Points, in no order, along strands that fork and pass close to each other.
Two points are linked if the straight distance between their rows is under 80.5. Some points are linked to none.
vup: [  3  24 -22  19   6  -5  16  11   1  25 -12  18  -8   0  47   6  25  -7
 -34  26 -14]
Pidak: [ 26  -1 -14   2  12   7   9   1 -14 -38  74 -19   2  26  40   4 -15 -26
  13  17 -25]
Vavos: [ 17  -3  -7  21 -17   3   1  14 -18 -16  22  25  15   3  45   5 -20 -29
  48  53   3]
lapaz: [ 26   5  17  -2 -11  19  -6 -21 -43  -4  13 -10   2  -4  67  26  -7   5
   8  21   3]
fuges: [-10  -8 -13  15  18 -28  -3  23  10  20 -46   9  17 -20 -21  13 -17  24
 -12 -26  11]
lam: [-13   6 -12   1  15 -12 -22   1  49   9 -18 -10 -20   9 -59 -24  -1  17
 -13 -19  -2]
Dezuv: [-20 -19  -7 -17 -30  13  -3  -3 -19 -34 -18 -17  -5  -6 -76 -22   6  -5
  -7 -34   2]
gek: [ -9   4 -12   0   5   6  -5  -5   9 -25  12 -12 -18 -17 -39   0 -30  21
  19 -24   7]
dedes: [-27 -17 -11  -6  -9   4 -25   7  32 -19  39  10 -15  12 -85 -25  21 -19
 -20 -53  31]
deta: [ -6 -26  48 -28 -10  -5  28  -3 -34  16 -30   5  12   2  26  20 -11 -29
  25   3   9]
finap: [  6 -19 -18   8 -19 -19  12  14 -14  -6   3   3   4  -1 -51 -52 -12 -31
   9 -40   4]
dimib: [ 15  29 -23  -8   0   2   1   8 -23  -3  24   4 -23  11  39  -2  32   3
 -44   4 -18]
gito: [ 13 -12  19  46 -10  17  10 -10 -31   3  29  11  18   2  69   7 -18 -21
  39  63 -10]
zimug: [ -5  -3  13   9   4  -4   0   8  17  26 -38  22  19   2 -16 -37   1 -18
  13   9   0]
Buto: [-43   0  51  -3 -14   1  13 -13   3  37 -55   8  -3  11  -3  28 -30  -7
  15   3  -1]
pul: [ 22  26 -16  -4   1 -11   1  10  15 -16  48  -3  -1  22  37  25 -23 -10
  -1   5 -10]
Tib: [ 37  -5  -4   7   1  13  17 -64 -21   6  28 -39   5   9  53  22  24   1
 -33  34 -16]
dulev: [  7 -23   2 -19  37 -18  -7  -9   6 -23  33 -19   4 -11 -14   6  21  58
 -10 -19   3]
negi: [ 30  -5  -1 -12   7  -2  20 -40 -18 -33  24 -31 -28   4  38  -5  18  -7
 -20  27  -6]
vas: [  9  -7  -5 -18  19   8  -1 -25 -12 -40  56 -18 -45   3   9 -22  38   9
 -18   3   2]
Lasas: [  1  -9 -13  19 -45  12 -27  16  24  17  -2 -22  25   1 -73 -17 -14 -35
 -16 -58  16]
gege: [-12   2  24  25  -7   9  20 -18  19  28 -23  26  -2 -13  48  36  -1 -13
   4  47  22]
bev: [ -8  25 -27  -3  17  17   5  -3 -20 -14  25  -9 -20 -11  15  18  45  33
 -47   7 -25]
fefo: [ -2  13 -13 -31   6 -20  22  24  13 -21  22  12   6  25  -1  -8  18 -30
 -24  -7 -13]
posa: [ -6   2 -18  -5  -7  -7 -26  14  51 -14  -1  11  -1  10 -54 -10   3 -10
 -17 -32  30]
kegi: [ -2   3  38 -13  -8  27 -12 -22 -12 -13 -12  -6   2   2   2 -17 -24  -1
  41  11  -6]
sot: [ -5  19  -5  27   8  20   9  16  23  33 -21  31   7 -12  45  13  23 -19
   0  47   4]
rakot: [-20   5   4  -2 -24  20  -6  -9   4  -7 -29 -15   4 -16 -65 -10 -23  -3
  20 -18   2]
lig: [  6   4 -16 -19 -37  16 -11  15  -7 -34  25  -3  -9  15 -24  -8 -35 -40
  37 -20  13]
ritiz: [-23  -5  47  18   5  28   7 -17 -45  16 -19  13   9 -11  48  24   0  21
  12  34 -14]
ruz: [-18   1  27  12   5  19  -3 -15 -17   5 -30  13   2 -21   7  -7  -9  26
  23  22  -8]
dese: [ -7   8  -8   9  12  -5  -3   3   5   7 -32  -1 -10 -29 -13   8 -17  34
   8  -1  11]
Pabid: [-18 -15  18 -12 -37 -20 -21 -13 -13  19 -65 -18  -5   7 -64 -19   5   7
 -12 -18   0]
pak: [  2  13 -25  14  21  10   3  40  34  23 -26  29   8 -24  10   4  21 -13
   4  13  15]
muv: [ 16 -13  -7 -29   7  10   5   7 -28 -26  34  -5 -28  -3  -8 -35  31   3
   1 -21   2]
denap: [ -8  -8  -2 -10   8  23 -14  21  40 -27  50  14  24  18 -47 -27  18 -14
  21 -25   7]
budo: [-11  -3  14  14   5 -22 -23  22   8  36 -57  38  18   0  12   8  -6  19
  -8 -13  29]
deg: [-12  20  15  -7  -3 -20 -22 -23 -31 -23 -18  -3  -8  12  24  13 -17  43
 -23   4 -18]
rit: [ -6 -20  18 -25  -7 -24 -25 -13 -21 -12 -36 -19  -3   7 -42 -12   1  42
  -5 -19   0]
Kelar: [ -4 -19  -9 -22 -12  -3   9   3 -31 -41   2  -2 -22  -1 -42 -41  14  -7
  -7 -25   2]
buza: [-29  13   0 -42   0  14 -22  13   4 -26   8   1 -14  26 -52 -13  32  11
 -25 -33 -13]
Neru: [ 16   1   3  -4  15  15  -7 -53 -19 -17  27 -47  -3  11  29  24  39  41
 -44  26 -30]
mal: [ 46  -3 -14  22   5  -2  -1  -7  15  27  26   0  17 -12  57  25  16   2
   2  29  18]
bap: [ -2  32  -7  -2   7 -15  13  -1  24  10   5  -5 -10   3  23  32 -37  -4
  -3   5 -11]
Sok: [ -5  -1 -14   8 -15  -4   7  22 -28 -34  -4  30  22 -13   1  -9 -16 -11
  17  -2   6]
fopo: [ 29 -11  17  -4  14 -16   1  -5  26   8  14  -5  21  -5   8   1 -23   5
  32   1   9]
Kenar: [ 10  -7   8 -42 -10 -22  11 -11 -22 -24 -13 -19 -10   3   7  15 -21 -10
   3 -16  14]
peraf: [  9  -2  -7   7 -34  -2 -17   6  19  -2  -3   6   9   3 -25 -11 -45 -34
  42 -11  18]
Zolik: [ 37 -11 -30  23  29 -14  25   3  15  18  36  -8  21 -13  36   8  32   8
 -24   9  -8]
Sozu: [-21  -8  13   2  38 -16  10   0  24  26 -56  -8  13 -16 -10  19  28  30
 -15  24 -12]
zugo: [ 16   7  16 -20   4  30  -2  -9 -21 -19  17 -22   1  -4  32  14 -23   0
  37  10 -10]
beto: [-21 -11  -5  25 -26   7 -32   8  20  16 -14 -26  21  13 -91 -36   5 -10
 -29 -47 -15]
mudi: [-27   2  15 -25   7  -1  27   5   2  -1 -42  -5  17 -10 -16  23   8   3
 -11  11 -20]
mela: [-22  12   0  -8 -14  -1  -8  19 -14 -39 -15  24  26  13 -16  -9  -6  -6
 -12 -14  -9]
gudi: [-14 -13 -15  -7 -23  10  -8  10   6 -26  55   0 -24  21 -67 -38   3 -41
   4 -47  17]
tuk: [ -7 -14  16 -17  27 -14 -13 -11 -13 -24 -12 -29   9 -14 -20  17   6  67
  -3 -10 -10]
nukaz: [ -3  -9  34  39  10   7  25 -15 -31  37   7  12  24   3  61  19 -14   3
  12  34 -19]
vam: [ -8  14  10   6  -7 -12  23   9   2  35  -8   5   2   5  33  26 -52 -29
  28   9 -12]
rif: [ 21  -6   7  19  12  -7   7 -30  -3  35  -9 -15   4 -23  43  26  12  31
 -13  23   5]
fotaf: [  4 -13  25  31 -22   8  22 -42 -16  34 -15  19  -4  -2  68  40  19  -6
 -23  52  23]
zanet: [ 33  17 -26  11   8  -6 -21  13  40  28  19   8  -9  -6  39  19 -10   3
  10   7  28]
ritog: [-34   9 -12  -8   0  -6 -33   9  21  -2   7 -11 -42  27 -73 -25  13  24
 -25 -32 -14]
tud: [-11   9  -2   2  24 -12  22 -10   3  31 -23 -25 -16 -13  18  35  18  28
 -29  24 -31]
dosel: [-16  10 -28  20  35  -7  20  19  13 -18  53   7 -17   0 -11 -22  -8   3
  -1 -13 -23]
loto: [ 31  -9  12  24 -24  29  -3 -45 -39  26  11  -3  16   7  79  49  14 -10
  -9  42  18]
nuf: [-16  12 -24  -7  10 -10   1  39  18 -36  22  33  27  18 -16  -1   5 -11
 -16 -20   0]
Barap: [-11   3  11  10 -17  -1 -41  24   2  49 -60  23  18  12 -23 -14 -15  -5
  -5 -39  13]
tuv: [ -3  15 -25 -11   9  -5 -28  16   2 -16  21  13 -39  -1 -10  -5  22  37
 -27 -26  22]
budel: [ 10 -16  -6  22 -32  -8 -20   5  32  30 -25  -1  21   3 -53 -25 -26 -31
  14 -36  27]
bofu: [ -6   3  21 -12  -3  28  -8  28  11  34 -31  17  29 -14   9  24  -3  -9
  40  -1  21]
Tolob: [-10  -5  10  25 -16  -2  13   5 -15 -25  -8  35  26   6  24 -16 -30 -31
  36  33  -6]
Zema: [ 11   1 -30  27  35 -14  16  14   2  14  27   1   2 -16  16   1   0  23
 -12  -7 -15]
Kar: [  0 -25  36 -20 -40  -5 -15 -10 -23  38 -49 -13  16   3 -34 -18 -12 -20
  14 -32  18]
vogen: [ -7   2  -4 -20  21 -21  41  -8   5 -22   4 -15 -14   7  -8 -18  14 -11
 -21  10 -39]
lagib: [ -1 -20  27 -33 -21 -26  15   0 -38  20 -45  -5  -3  -7  -3   2  -8 -13
   0 -15  12]
siv: [ -1 -12  -5  -6  25 -11  -5  12  15 -25  37  -5   9  -4 -31   9 -10  29
   1 -40   9]
fad: [-19   3   3  -7  18 -27   6  -8  15   0 -19 -20 -16  16 -38 -29  -4  18
 -14   2 -42]
gata: [ -8  24 -34   0   4   9 -13  47  20  19 -20  23  -8  -5 -16 -12   7 -20
  -3 -21   9]
Dop: [ 23   6 -12  -2  13  25  -1 -27  29 -33  53 -16   5 -12  23  33  20  18
  -8  20   5]
zod: [  4  23  12   6  12   4 -11 -37 -20  -8   8 -16  -1  11  38  10   2  40
 -32  24 -32]
Fuf: [-42  -6  32  10  10   9   8   7   4  65 -73   7  -5  -7 -27   0 -11   0
   8   4  -9]
Tovos: [-17  15 -17  -9  22  -5  -2  -6  -7  -3 -16 -26 -35 -12  -7  23  37  52
 -33  16 -25]
Dula: [ 56 -13 -25  16  -6   9  10 -13 -17  -8  76 -24  24  27  64  29   7 -32
   4  38 -11]
nopi: [ 32  14 -26   1   0   4  -2  14  31  15  29   3 -31  -6  15 -23   9 -18
  15  14  12]
Rov: [-26   2  42  19 -13 -24  13 -14   3  33 -33  28  -3  19  23   4 -39 -14
  10  20  -6]
Pelum: [  2  -2 -19   2  17   4  18  13   4 -48  67   5  -4  13   0 -24  -4 -25
  17   4 -16]
gubo: [-18   5  15  13 -35  20 -18  11  15  26 -49  36   6 -13 -10   5 -17 -22
  35   5  40]
Geluz: [-13  21  20 -40 -11  22  -1  17   7  10 -28   2  20   3   0  16  10 -15
   7  -5  -4]
tidu: [ 13   0   4  -2  11   8 -19  -3  20 -31  51  10   0  12  -7 -44   2   2
  26  -2  -4]
Gisar: [ 17 -19   4   6   3   8  23 -21 -26  -1 -19   3   4 -37  38  12  29  15
   2  32  23]
bave: [ 25  -9  -7 -30 -17 -12  22  -8  -2 -38  19 -16 -12   5   9   4 -26 -45
  32  -1  18]
bine: [  9 -18 -16   5  16 -33  28  19   0   8   6   2   5  -3 -29 -43  -1  -4
  -3 -24 -10]
Kaso: [ 20  -5 -20  10  -2   7  24  -6 -30 -17   6   5 -19 -36  35  -7   4  -4
  19  22  13]
Nifos: [  3  21 -28  -6  18   8 -40  41  26  19   2  13 -22   0 -15  -2  13  23
 -17 -40  15]

Follow the links from the first point to the second, and from the first to the third. Name the last point that the two ways share.
lagib, fad, gege -> ruz
bofu, Pabid, tidu -> tud
vas, fad, Pabid -> gek
gata, budel, Zolik -> sot
Barap, Tolob, tidu -> ruz
bine, fefo, lig -> gek
gubo, Pabid, Fuf -> tud
nopi, negi, bap -> mal
budel, Barap, vup -> dese
vam, Geluz, Kaso -> rif

A fork is a point with three links. Follow the links from the first point to the second and name the forks in between, in order.
Tib, zanet -> Kelar > gek > dese > ruz > sot > tud > rif > mal
Gisar, budo -> rif > tud > sot > ruz > dese
tuv, rakot -> sot > ruz > dese > gek
Zolik, rit -> mal > rif > tud > sot > ruz > dese > gek
gudi, muv -> lam > ruz > dese > gek > Kelar
